Points on a hilly landscape, in no order, each with its height.
From any point a ball rolls to the lowest of the 5 points nearest to it. It stops when none of these is lower. Distance is the straight distance between rows; heights are no part of it.
q_233: [160 115  78 120 146 119 155 165  99 130 126 122 125 100 163 139 180 146
 148  99 119 172 173 118 153 124 120 159 126 135  90 168 149 106 128 121
 111 122 134 125 131 127  93 141]  h=30.4
q_105: [118 100 128 104 116 155 168 123 185  62 170 126 128  91  91  83  69  94
 118 107 110 123 103 135 142 132  79 114 129 157 187  73  67 110 163 154
 232 148 170 172 142  93 100  85]  h=30.8
q_628: [141 103 104 136  97 133 143  39 155 118 198 119 114 111 130  88 112  96
 140  77 122  92 120 180 112 126 146 103 123 181 125 137 145  91 139 124
 205  77 116 101 154 117 133 101]  h=10.7
q_337: [108 121 172 112 125 117  92 165 117 152 170 107 120 141  98 149 161 160
 152 114 128 136 133  99 110 150 113 112 143 121 125 157 129 152  87 135
 102 142 106 141  85 174 118 142]  h=23.1
q_759: [ 83 148 125 118 160 145 110 109 125 139 130 125 179 147  76 140 182 174
 134 108 137 121 107  92 125 133 162 111  91  84 143 137 105 125 124 155
 157 100 112 143 133 103 124 115]  h=57.2
q_218: [ 63  84 190 151 113 177  79 111 156 148 202  92 111 141  82 113  96 120
 133 125 147  94  98 144 149 115 137  66 144 159 108 107 109 133  92 145
 144 136 136 160 106 144 130  87]  h=25.2
q_372: [190 151  71 128 168 115 140 105 171 153 154 133 111 130 112  70  31  64
 150 151 100 105 120 174  84  77 159 107 156 107 153 195 125 113 154 113
 148  68 164 100 186  33 102 196]  h=53.4
q_336: [142 114 140  99 206 109 133 172  86  99 121 126 196 131  93 151 152 152
 169 118 122 167  79  90 195 107 182 142  99  96 174  84 106 117 138 166
 156 199 135 131 124  74 173  36]  h=60.6
q_422: [133 102  66 158 124 154 161  67 169 103 117 106 112 116 142  95 121  43
 112 152 128  92 143 192 168 127 106 165 153 152 128 160 175 133 177 104
 133 127 196 146 174 109 156 172]  h=12.8
q_514: [112 104 157 112 156 187 129 164 152 117 160  98 140 130  68  65  82 117
 121 115 127 152  79 106 158 115  95  99 122 108 139 108  98 134 128 139
 199 198 181 186 131 100 143  49]  h=24.9
q_957: [156 114 152  89 161  39 119 151  81 108 161 101 109 119 170 152 203 154
 135  74 102 172 139 131 156 104 103 124  90 161 146  84 166 159 122 149
  78 191 147 134  94 106  73  92]  h=39.6
q_168: [159 136 191 109 141  73 108 205 108 132 131 106 109 133  97 172 149 146
 113 128 147 135 116  90 129 134 145 118 111 136 184  67 118 144 130 145
  78 173 102 112  68 151 151  99]  h=28.2
q_98: [127 165 154 155 104  94 101 146 122 161  78 139 120 139 149 203 112 166
 136 155 147 102 133 113  85 163 131  74 130  86 112 117  88 138 108 112
 131 123 120 101 129 189 112 159]  h=36.6
q_189: [159 152 202 113 124  93 103 153 125 127 103 108  79 157  86 164 117 141
  77 190 186  88  98 111 138 106 140  89 142 140 191  52  96 143 124 131
  89 153  93  95  67 160 147 139]  h=26.8
q_633: [ 91 159 131 141 162 149 115 143 114 134  88 140 180 145 129 171 174 162
 106 129 146 121  91 108 146 128 149 129 110  89 139  84 104 114 134 171
 129 141 128 106 117 127 166 112]  h=54.9
q_702: [118 115 117  83 140 178 120 153 156 103 157 118 183 102  80  75 103 132
 116 117 108 147  96  90 144 110  85 123 104 125 178  95  74 125 156 147
 206 192 170 182 130  91 121  64]  h=28.3
q_114: [113 130  86  78 120 168 174 150 134  90 148 123 142  92 125  78 141  77
 134 125 103 137 138 132 160  93  83 183 157 170 164 164 134 146 160 129
 130 167 207 152 128 153 132 130]  h=23.7
q_523: [111 124  75  93 136 152 158 107 150 117 156 130 166 107  85  97 131 114
 122 121 112 120 133 113  98 122 158 127 110 126 159 163 100 129 147 149
 215  75 127 130 131  71  74 149]  h=42.6
q_31: [176 108 192 107 199  32 125 193  81 131 141 105 115 138 103 193 166 145
 175 126 117 180 125  85 196 100 177 115  84 154 184  69 127 142 122 142
  99 206 147 109  78  95 121  61]  h=42.2
q_302: [ 82 125 126 136 132 150 120  77 126 121 108 137 130 117 139 114 156 117
  85 136 138 127  99 159 133 133 131 148 131 122  97  98 140 118 142 155
 106 117 146 130 108 128 170 124]  h=24.4
q_979: [ 67 132 185 156 156 140  96 122 139 149 137 115 145 151  78 162 138 151
 124 137 163 119  80 107 126 119 164  85 115  98 135 107  93 112 109 160
 132 134 110 123 121 144 154  99]  h=36.7
q_6: [152 123 114 112 126  95 135 160 109 149 154 122 125 114 145 130 163 170
 145 100 122 153 183 120 115 166  91 144 130 137 113 181 148 128 102 110
 100 128  90 133 110 151  83 150]  h=25.1
q_334: [ 78 114 140 120 117 166 143  59 151  99 159 127 130 124 108  83 135 129
 107  84 124 117  91 146 121 119 146  94 120 138 137  71 111 105 161 178
 190  99 125 144 127  96 112  94]  h=38.8
q_754: [135 176 158 163  77  77 108 100  71 119 108 144  87 169 125 182  79 143
 116 189 131  72 129 136  92 133 127  40 165 127 144  92 126 177  93  74
 124 112  75  81 122 189 127 192]  h=33.7
q_67: [131 152  34 108 124 153 190 118 160  99 151 139 134 100 124  87 132  72
 133 140 111 119 151 132 138  80 105 196 156 171 181 169 149 146 200 121
 147 161 217 132 156  97 117 169]  h=20.4
q_141: [178 180 161  94 111  48 131 196 113  79  77  99 101 120 157 173 164 138
  87 143 158 105 121 118 126 113 137 131 134 132 181  31 127 126 147 126
  75 150 115  72  91 132 135 134]  h=32.2
q_117: [146 115 106 118 135 112 139 167 134 146 156 120 119 128 107  78 121 104
 151 118 103 143 173 126 109 153  91 161 157 148 126 231 144 144 110  74
  99 117 106 122  99 145  82 170]  h=10.2
q_983: [162 152  94 133 137  94 139 141 108 140  99 144 135  99 204 170 179 162
 152  82 106 169 172 114 161 133 114 147  89 127  85 106 145 116 117 126
  97 142 141 125 145 130 102 124]  h=46.3
q_387: [144 161  58 143 135 161 159 121 110 103  84 152 144 103 182 167 178 138
 143 109 108 149 154 113 143 133 137 214 115 106  71 124 151 116 150 136
 122 110 149 129 185  95 124 137]  h=41.2
q_352: [103 127 138 135 150 129  96 159 113 177 125 137 156 132 116 157 163 178
 160 100 137 125 152 102 110 158 127 126 130 117 109 158 106 127 101 111
 108 119 103 119 108 170 101 133]  h=31.9
q_586: [112 144 110 170 106 138 115  63 124 127  77 172 119 134 171 158 100 116
 121 169 151 109 115 151 100 132 154 112 119 114  74 112 151 104 110 123
 125  83  99 107 176 141 135 151]  h=10.0
q_299: [182 112 119 167 118 112 117  92 154 145 108 171 124 159 148 123  49  89
 132 173 139 110 143 151 115 119 152 133 110 107  89 200 163 118 111 111
 131  54 121 136 202  94 140 160]  h=46.7
q_509: [120 149  89 150 110 158 147  78 132  95  48 153 143 119 187 160 152 117
  83 167 123 123 112 152 123 128 134 161 125  96  72  86 142 112 131 170
 105 106 159 114 161 119 160 146]  h=38.1
q_609: [ 82 113  96 117 128 172 150 135 145 126 150 119 137 106  98  57 137  93
 130 118 122 129 139 147 123 108 104 150 141 149 123 205 130 126 141 120
 158 108 157 141 123 128 113 141]  h=28.6
q_245: [142  95 140  62 138 148 140 188 129 100 170 109 116 120 115  77 129 125
 132  98  96 177 108 115 151 122  62 151 149 158 153 130 140 137 111 119
 103 207 169 172  89 150 121  83]  h=26.9
q_643: [121 134 135 125 187 111  98 167  89 144 125 120 174 134 158 199 192 181
 158  82 129 138 122  86 173 113 163 135 106 120 133 101 111  99 110 159
 117 170 134 115 124 136 137  74]  h=50.3
q_403: [128 144 138 141  92  80 117 142  93 154 109 125  96 146 152 168 121 156
 118 127 137 113 147 123  77 164 105 112 128 113 124 111 132 171 107 107
 100 135  69 118  87 161 129 172]  h=42.4
q_910: [186 144 131 163  76  97 140 122 118 139  59 145 107 124 169 178  97 123
 136 161 123 123 136 148  83 142  85 135 132  84 108  89 166 151 115 103
  98 143  87 129 143 147 143 182]  h=49.0
q_184: [ 75 122 119 131 129 153 125  62 152 138 133 141 155 152  86 147 133 153
 117 113 141  96 106 127 102 150 181  87 104 111 131 126 111 112 128 150
 179  55  94 123 143  79 104 116]  h=52.2
q_632: [156 150 105 184 110 138 137 121 138 121  24 181 141 124 200 192  81 125
 138 172 107 134 153 115  94 144 121 161 106  77  65 111 128 110 131 135
 104  99 112 126 182 137 135 171]  h=51.7
q_848: [135 156  93 131 154 127 130 135 131 159 116 141 160 131 133  90  89 122
 143 129 148  92 166 114  94 140 169 140 113  98 102 224 108 122 140 115
 161  62  94 124 164  88  92 149]  h=50.4
q_543: [144 116 164 101 109 111 106 131 108 110 151 109  93 135 111  99 148 126
  87 139 132 126 119 167  99 150  82 149 156 144 141 116 157 176 103 113
  70 171  99 150  62 148 158 135]  h=27.3
q_823: [ 92 149 176 151 126 141  97 101 131 139 112 121 114 158 128 176 108 121
  94 175 165 114  88 124 150 112 165  85 125 141 145  75  80  90 105 157
 128 135 128  93 104 156 144 115]  h=8.7
q_994: [ 65 112 179 140 136 160  75 163 140 167 170 119 127 145  85 141 131 134
 150 134 151 107 113 113 131 133 139  82 143 128 115 152 106 122  81 124
 119 113 116 140 106 169 122 121]  h=12.2
q_883: [140 122 117 112 156  96 137 148  75 109 108 128 147 110 199 157 199 171
 135  89 109 171 134 114 185 127 123 152 106 135 111 101 146 122 129 155
  82 151 156 100 112 124 115 107]  h=49.1
q_74: [136 130  77 147 112 136 153  64 158 132 113 154 124 133 134 116 100  84
 108 156 128 114 138 170 104 115 148 148 111 115  89 165 164 111 150 136
 149  57 117 123 185  79 132 171]  h=45.0
q_982: [137 104 100 139 130 132 130  99 154 147 136 140 107 134 123  83  94  76
 122 126 141 102 145 156 108 131 146 117 147 131 107 217 143 110 112  81
 143  64 110 104 152 102 123 164]  h=34.1
q_380: [120  96 104 122 110 150 158  97 128 107 104 124 117 107 155 111 145 103
  92 137 113 140 132 178 161 159 107 195 148 137 124 134 175 152 142 138
  62 142 175 150 112 143 154 155]  h=11.8
q_758: [177 193 138 147  86  45 129 176 105 192  77 119 116 138 166 187  92 193
 162 137 125 150 183  96  72 109  81  71 110 134 110  57 155 149 168  60
 123 154 107  95 167 159  82 151]  h=56.0
q_624: [116 113  79  99 100 142 173  74 177  94 173 115 120  86  99  88  99  61
 136 113  99 110 128 165  88 116 137 113 126 158 186 126 104 107 178 132
 211  91 167 115 150  93  99 146]  h=28.8
q_881: [ 97 157 109 125 159 138 111 117 135 137 136 130 189 153  88 171 168 213
 149  83 122 108 124  81 106 146 179 124  87  83 144 143  90 131 122 138
 184  87  98 139 149  99  90 123]  h=66.2
q_109: [137 145 195 147 121  94 110 152 117 141 127 117 100 157  95 218 129 157
 115 151 143 100 117 109 101 136 142  84 132 125 169  88  79 150 107 132
  99 136 112 104  78 183 135 139]  h=21.9
q_524: [101 104 121 120 120 147 158  36 150  85 155 122 127 112 155  84 118  82
  95 107 108 108 118 196 141 125 112 131 143 155 133  85 154 110 191 151
 179 118 160 134 160 108 141  96]  h=25.9
q_626: [193 155 139 173  92 115 132 130 133 161  33 157 117 121 189 169  36 149
 180 183 111 129 161 101 110 147 128 123 120  73 109 112 137 126 137 112
 118 109  86 127 175 165 122 162]  h=57.0
q_663: [ 99 157 114 157 129 123 116 105 136 151  70 184 175 161 143 183  90 167
 148 156 141  82 148 101  79 152 163 113  97  86  75 135 102  99 135 137
 150  70  98 104 170 125  95 137]  h=51.4
q_928: [ 79 114 177 176  95 148  86  75 144 159 211 128 104 147 122 147  99 141
 150 135 159 107 102 134 125  98 158  55 122 178 103 114 108 112  76 108
 124  92  96  96 133 153 138 108]  h=31.0
q_560: [145 164 103 135 114 105 122 132 102  94  66 130 104 101 187 160 162 129
 104 144 111 143 107 120 128 155 121 155 136 113 108  70 141 125 128 153
  57 162 141  98 110 142 142 137]  h=38.4
q_226: [129 150  82 131 162 129 138 142 108 136 103 141 178 119 152 160 180 181
 145  88 127 131 156  84 132 133 143 150 104 100  89 161 114 109 150 128
 165  86 117 138 151 118  97 133]  h=54.2
q_351: [179 214 137 139  79  62 115 170  99 136  58  92 109 119 180 168 125 155
 120 132 140 130 170 134  76 123  89 103 125 118 127  38 147 149 154  91
 100 165  93  98 142 137 111 143]  h=56.1
q_449: [212 164 100 125 165 113 127 140 140 153 108 145 154 132 141 111  53  81
 139 151 125 118 148 138 126 108 163 169 137  84 116 213 132 128 147 118
 140  56 114 141 197  48  90 176]  h=52.5
q_595: [192 123 130 161  86  84 133 128 133 163 131 132 125 160 127 104  79  99
 138 150 138 122 164 142 108 188  96 117 145 122 122 208 164 160  91  60
  97  95  66 132 129 132 129 180]  h=42.1
q_568: [107 142  85 144 133 144 131 117 131 148 109 160 163 131 136 140 133 130
 118 125 148 118 154 132 110 155 159 141 113  87  91 185 121 127 137 129
 156  79 111 123 155 101  98 139]  h=41.5
q_757: [157 170  32 122 137 159 170 118 157 115 125 132 125 123  95 108 129  79
 131 151 114 114 160 165 131  89 142 179 145 130 145 181 148 139 194 125
 137 100 178 113 181  53 115 182]  h=24.1
q_743: [153 142  75 135 146 145 135 130 120 147 109 137 140 113 146 110 131 112
 134 117 136 146 174 146 127 126 133 184 160 107  83 200 163 129 141 110
 121  96 120 139 151  98 127 163]  h=6.3
q_498: [102  98 156  95 134 146 128 163 112 114 148 123 114 125 110 109 149 137
 112 109 107 164  97 108 149 137 119 167 137 118 141 111 124 144 143 153
 105 161 154 153  85 137 164 109]  h=22.4
q_627: [163 157  40 119 156 136 147 142 154 127 130 130 121 124 123  82 106  95
 152 135 105 127 167 136 114  91 134 181 161 146 120 224 122 125 186 106
 140 117 159 119 152  75 109 192]  h=25.3
q_856: [ 82  98 140 178  92 133 108  46 133 154 157 133 109 145 152 117  92 121
 138 135 157 101 115 140 112 111 155  80 128 168  96 144 151 103  92 104
 133  64  91 101 157 139 154 109]  h=39.4
q_664: [144 112 119  95 113 104 134 171 107 115 137 109 106 105 123  93 182 141
 134  84 111 159 148 126 132 145  77 161 124 152 133 153 158 141 112 124
  85 163 118 142  93 149 111 139]  h=22.9
q_898: [ 64 107 131 125 115 157 123  92 140 133 136 121 142 132 107 101 131 134
 104 122 151 110 105 142 110 109 148 110 104 123 106 125 126 107 128 141
 154  93 119 129 144 132 139 122]  h=43.3
q_855: [113 129  86  75 140 175 161 144 126  89 146 132 186  90 100  89 162 137
 134  95 114 139 109 111 138  91 109 160 109 138 179 139 110 126 148 158
 193 146 159 142 122  94 112 108]  h=13.5
q_614: [ 74 120 126 124 135 160 131 104 148 133 159 143 146 140  86  95 117 128
 135 122 140  93 132 133  92 133 149  80 125 136 116 176 130 111 115 124
 165  44 109 115 149  96 102 127]  h=47.7
q_54: [154 142  58 126 145 150 158 149 105 116 102 127 142  87 174 143 172 130
 150 104 109 175 178 123 160 120 122 189 127 131  96 163 150 119 144 133
 109 124 151 131 161 117 111 138]  h=32.3
q_348: [135 107 198 114 151 125 107 166 155 116 124 112  58 146  83 114 101 129
  90 170 121 140  75 132 153 128 174 136 144 125 152  63 107 154 139 143
 115 195 132 131  66 115 186  79]  h=27.1
q_190: [139 161 168 137  90  93 108 120  89 137  79 128  99 149 132 206 103 142
 104 174 143  88 100 116 116 118 140  56 157 134 154  71  92 139  92 125
 124 117  93  87 111 193 135 166]  h=28.9
q_107: [ 80 117 165 149 108 151  92  67 124 136 135 124 118 145 145 139 109 116
  99 145 158 119  83 151 143  95 164  80 133 160 118  91 125  96 109 156
 124 111 101 107 116 130 158  99]  h=28.7
q_269: [103 127 104  89 122 184 161 129 114  87 124 127 147 107 158  91 175 108
 122 129 109 138 109 150 162 141 104 183 126 136 139 126 148 143 164 150
 131 140 191 143 135 112 149 123]  h=23.3
q_220: [141  87 150  79 161 119 125 202  98 107 149 106 122 106 114  93 145 132
 141  97 103 194 109  89 172 120 104 134 141 149 161 112 142 140 115 150
 119 204 162 148  98 128 131  61]  h=28.5
q_727: [145 154 117 137 101  81 118 157 106 142  93 140 109 116 181 178 139 158
 126 107 132 149 158 121  93 166 112 141 130 115  99 107 139 135 119 124
  76 139 113 136  94 156 118 157]  h=46.9
q_181: [197 170 134 161 145 114 137 160 111 193  95 151 128 145 206 147  74 139
 165 125 123 131 198  80 134 148 157 164 115  78  85 159 117 108 160 112
 125  83  95 138 175 138  78 127]  h=57.5
q_838: [ 97 105 170 115 176 156 118 118 141 104 118 124 118 139 110 105 128 140
  92 136 125 150  76 148 166 114 150 126 132 119 123  64 112 128 166 153
 159 181 149 130 114  77 194  68]  h=30.9
q_699: [136 143 125 156 129  94 112 171 112 180 107 132 123 128 159 187 128 190
 160 103 131 132 175  75 104 172 126 110 112 121 106 137 106 117 132 109
 107 130  97 118 128 173  90 133]  h=40.7
q_567: [103 111 156 101 112 149 158 104 176  68 148 140 128 104 120  81  94  86
 116 101 108 126 121 171 163 127  81 126 145 148 173  67 110 106 179 158
 214 154 203 155 149  92 109  83]  h=28.4
q_459: [139 115  88  93 138 164 154 163  89  96 157 121 131  86 150  93 179 118
 157  97  93 165 149 117 168 103  86 178 144 174 135 170 154 128 131 135
 113 163 179 141 117 141  98 119]  h=23.6
q_976: [130 119 107  75 145 191 158 175 113  94 167 130 164  98 126  74 159 120
 145 100 115 163 123 111 150  90  85 174 126 163 151 159 129 125 135 143
 143 174 181 151 122 133 126  91]  h=27.4
q_598: [ 82 163 154 161 141 141  93  96 118 139  95 157 164 170 106 182 126 160
 114 136 163  90 103 128 101 107 167  85 113 101 123  83  96  95 114 161
 156  86 110 102 140 124 141 119]  h=47.2
q_397: [198 175 145 188  80  81 133 134 101 140  49 144 111 131 154 159  51 146
 172 165 123 125 175 127  84 126  93  80 138 103 139  80 147 179 146  62
 121 136  53 115 172 165 123 172]  h=53.9
q_783: [140 137 214 136 162 117  94 197 117 162 159  97 116 158  55 192 149 144
 135 147 150 131  97  83 143 139 153 100 124 115 174  98  86 142  95 151
  96 181 136 120  69 161 145  99]  h=23.4
q_820: [ 66  90 172 136 131 158  92 172 154 157 182 104 123 148  60 107 132 116
 150 119 114 121 124 106 129 138 106  88 146 138 129 160 117 146  75 127
 129 147 129 174  90 173 115 120]  h=20.2
q_361: [155 134 166 113 155  67 106 185  97 150 144 105 116 135 131 174 185 186
 151  74 131 159 133  94 135 128 128  94  94 138 147 106 134 129 108 143
  90 174 109 124  75 139 103 103]  h=34.0
q_942: [124 111  97  98 120 132 142 140 103 121 132 114 139 105 156 112 168 136
 123 113 121 167 137 123 153 148  94 170 137 127 110 168 147 132 120 129
 105 147 151 140 118 147 136 134]  h=10.1
q_912: [ 77  90 191 149  92 133  92  99 138 155 206 108  90 150  79 114  96 125
 141 136 129 110 100 137 108 132 126  60 148 159 121 129 121 138  48 129
 108 118 101 141  98 176 137 127]  h=22.8
q_176: [169 128 191 119 164  83 139 193 150  98  69 124  92 144  68 167 119 128
  88 193 154 130  88  88 165 127 197 155 122 142 197  43  80 126 118 115
 110 174 108  86  78 140 157  83]  h=30.6
q_875: [154  92 103 105 114 115 141 155 120 123 168 114 104 109 106  74 160 123
 144 104 107 149 170 150  94 129  76 167 147 165 117 190 166 158 108 100
  86 145 114 145  88 158 105 150]  h=18.5
q_913: [169 101  80 169 107 114 137  62 157 129 138 152 100 136 168 107  86  64
 115 158 144 114 124 197 118 104 161 132 133 155 102 171 171  99 122  91
 134  62 133 110 216  96 150 143]  h=40.0
q_991: [172 151 113 149 118  88 132 145 133 176  70 151 115 116 197 177 104 181
 174 118 108 160 199  91 127 153 133 141  98 105  83 123 130 109 137 108
  99 115 106 132 157 155  92 147]  h=50.0
q_662: [ 98  85 158 102 115 150 116 130 144 122 161 104 108 119 104  59 107  99
 114 114 123 133 106 147 144 124  94 119 145 139 138 135 131 135 112 132
 129 151 149 165 105 155 152 116]  h=15.2
q_993: [ 92  79 179 114 149 150 124  92 150  99 132 121  97 119 131  76 107 117
  86 133 117 133  99 183 172 116 135 136 147 136 138  55 111 138 174 164
 162 173 172 134 125 109 181  65]  h=30.1
q_526: [102 130 187 145  96 108  83  77 111 128 147 122  84 161 129 125 113 119
  92 155 150 106  98 136 128 121 137  83 142 154 139  96 111 146  79 127
 100 132  94 127  61 159 155 138]  h=27.0
q_394: [118 120  98  95 156 168 134 170  82  87 147 125 170 101 150 105 194 137
 152  80 122 165 120 100 173 114  98 169 121 142 132 148 137 130 132 154
 133 165 169 143 135 130 122  92]  h=29.7
q_742: [134 101 166 107 176 139 125 213 109 141 164  90 111 148  70 108 103 129
 124 126 108 163  92  84 172 138 132 121 137 103 148 116 108 150 105 128
 130 229 151 173  99 110 167  50]  h=33.0
q_909: [112 104 152 153  65 101  96  62 127 150 170 142  94 164 135 117  85 118
 132 160 153 121 109 134 108 146 134  50 139 174 105 151 147 147  58  74
 113  98  83 123 117 173 136 149]  h=31.1
q_431: [ 94  95 120 109 133 130 120 149 147 146 166 118 135 139  95  61  82  97
 153 122 122 118 145 123 106 141 120 114 145 142 106 217 141 124  90  84
 128  88 113 121 103 150 106 157]  h=21.2
q_767: [185 159 136 163 130 139 119 135 156 135  68 180 154 135 185 152  52 112
 158 166 117 123 181  94 109 136 159 178 104  58  98 151 125 103 171 138
 148  73  94 135 210 101 120 148]  h=56.3
q_753: [147 158 138 137 136  58 103 172  97 167 113 118 112 117 162 201 175 186
 143  86 147 148 160  83 124 140 118  85  94 129 128  89 126 125 117 122
  88 164 121  98  97 171  96 124]  h=39.5
q_131: [ 74 114 132 112 147 174 119 168 133 137 155 107 182 123  79  91 157 140
 139  97 129 130 111  92 130 101 117 126 113 124 147 161 110 128 120 140
 169 137 128 152 134 130 112 112]  h=32.8
q_751: [ 81 159 120 154 139 153 119  81 142 103  97 147 152 135 149 152 156 144
  76 145 149  98  88 148 112 133 145 114 125 102 108  72 103  87 135 177
 131 107 125 110 130 116 157 120]  h=42.0
q_970: [ 92  89 159 135 114 159 121  58 162  89 186  96  98 121 147  74 114  76
 120 102 134 104 117 168 150 102 116 112 145 172 119  93 139 104 140 139
 167 126 146 137 144 113 151  70]  h=26.7
q_907: [ 83  98 130  97 140 176 146 163 165 110 188 104 164 102  68  46  90  87
 124 118 121 126 122  99 116  84  69 132 125 139 146 150  94 121 148 119
 194 163 164 171 114 144 121 102]  h=12.1
q_728: [159 115  88 111 129 123 160 150 137 128 128 133 118 109 133 107 142  91
 134 126 117 154 186 146 125 138 111 179 165 134 123 215 147 140 131 108
 103 135 128 142 124 122 114 185]  h=23.0
q_475: [125 100  73 112 132 165 159  88 146 109 136 126 131 109 120  79 137  67
 123 137 119 118 135 185 149 117 112 166 142 153 121 173 161 127 161 131
 135 120 183 135 144 132 143 143]  h=20.3
q_940: [166  91 107 158  92 109 146  83 143 124 123 136 110 138 126 108 122  90
 134 140 117 138 151 191 122 162  96 142 142 128 114 183 165 148  98  77
  86 109 125 153 135 144 147 183]  h=33.8
q_891: [102  96 192 139 139 134 104 142 130 137 158 119  88 149  86 104 126 124
 105 143 137 141  87 128 147 137 137 110 139 120 144  94 103 125 102 151
 101 159 129 144  80 150 160  92]  h=22.7
q_236: [ 97 148 136 115 170 129 113 138 127 100  74 128 169 137 117 146 144 161
 109 139 129 135  76 132 182 113 161 148 130  89 145  46 109 111 161 179
 148 169 139 112 109  94 194  86]  h=40.4
q_470: [103 153 101 103 155 161 127 114 105 102 117 134 194 109 111 143 188 167
 129 111 117 126  88  98 138 128 137 153  84  95 136 115 119 118 161 180
 163 125 135 143 139  83 140 111]  h=56.2
q_384: [ 90  78 138  98 116 151 136  83 144 104 150 108  87 117 146  59 149  86
 100 129 106 129 106 177 160 144 108 146 149 145 132 107 150 139 136 139
 109 148 170 166 102 146 165 126]  h=8.2
q_408: [190 112 136 185  58  79 142  72 126 124 105 165  99 155 155 124  75 118
 124 176 138 122 139 155  92 157  93  87 130 116 128 147 146 170  92  51
 106 107  76 137 149 138 157 181]  h=45.3
q_432: [119 106 142 109 108 128 116 141 123 132 138 120  99 125 111 104 144 131
 115 115 133 122 130 137 111 153  97 127 135 139 124 151 136 162 100 113
  82 138  95 157  76 158 123 156]  h=23.2
q_956: [173 151 205 146 134 106 127 187 130 171 149 100 151 155  82 251 145 169
 136 159 158 103 134  97 103 135 131  65 137 106 165  95  60 141 110 102
 118 136 151  82  91 200 119 143]  h=15.0
q_133: [160 152  57 142 130 159 150 106 132 109  97 141 137 116 141 141 144 105
 121 147 120 142 161 147 144 122 141 198 139 106  86 178 156 119 167 130
 120 107 151 134 189  89 117 160]  h=29.2
q_415: [163 166 165 102 122  61 115 164 113 108 107 115  95 125 142 152 166 164
  99 142 145 107 116 141  95 136 107 144 131 145 154  60 155 157 138 123
  59 159 114 105  76 118 155 126]  h=30.2
q_412: [132 118 154 145  87 104 110 117 128 154 151 145 118 155 128 115  94 134
 150 159 136  95 130 118  96 181 108  88 144 131 118 170 159 159  76  77
  87 107  85 128 108 163 122 179]  h=37.5
q_927: [184 108  83 174  97 124 175  32 158 126 169 153 112 127 152  93  88  89
 114 118 112 105 128 179 112 113 173 110 131 163 121 162 162  79 131  96
 169  46 113  98 206  70 137 123]  h=30.3
q_96: [117 131  92  83 141 160 139 134 103  89 142 148 190 106 132 109 190 153
 119  94 124 152 115 107 169 118 132 162 106 127 161 109 127 125 173 158
 154 164 157 138 138 106 141  95]  h=34.8
q_720: [ 73  87 144 142 115 148 112  88 152 147 170 115 109 120 125  64 100  83
 122 109 139 104 119 161 129 111 132  85 134 180 113 149 146 118  92 103
 132 103 124 133 126 158 129 110]  h=24.8
q_257: [121 149  61  86 154 152 157 136 125 120 135 137 165 120 127 110 178 128
 140  99 116 140 149 117 130 113 134 189 121 140 125 183 119 130 152 135
 165 113 126 126 144  98  90 142]  h=38.0
q_29: [ 78 127 135 157 105 165 125  50 138 134 156 143 142 163 110 149 121 156
 120 120 142  93  98 142 114 117 161  79 109 147 116  96 120  91 106 173
 163  79  87 110 142 108 119  94]  h=12.7
q_790: [157 113  99 143  99 131 152 105 130 132  86 145 107 128 156 133 113 102
 127 151 133 151 150 163 130 152 116 174 140 103  78 166 160 145 129 102
  95 111 130 137 154 128 146 173]  h=11.1
q_467: [137 140 187 130 164 112 108 175 115 150 104 105 122 145 101 180 148 148
 110 153 143 133  97  98 147 150 168 121 138 104 177  78  90 127 105 138
  90 175 126 115  78 151 165  97]  h=29.6

Call two points neighbours if one is among the 5 nearest of the other. Go from one point of each pair to the other, from neighbour to neighbour, staying as low as possible. Name the highest point that can't be avoided.
q_586 and q_994 -> q_509
q_907 and q_956 -> q_783
q_942 and q_743 -> q_380
q_855 and q_823 -> q_976
q_29 and q_942 -> q_107
q_907 and q_743 -> q_662
q_994 and q_942 -> q_820
q_117 and q_994 -> q_664
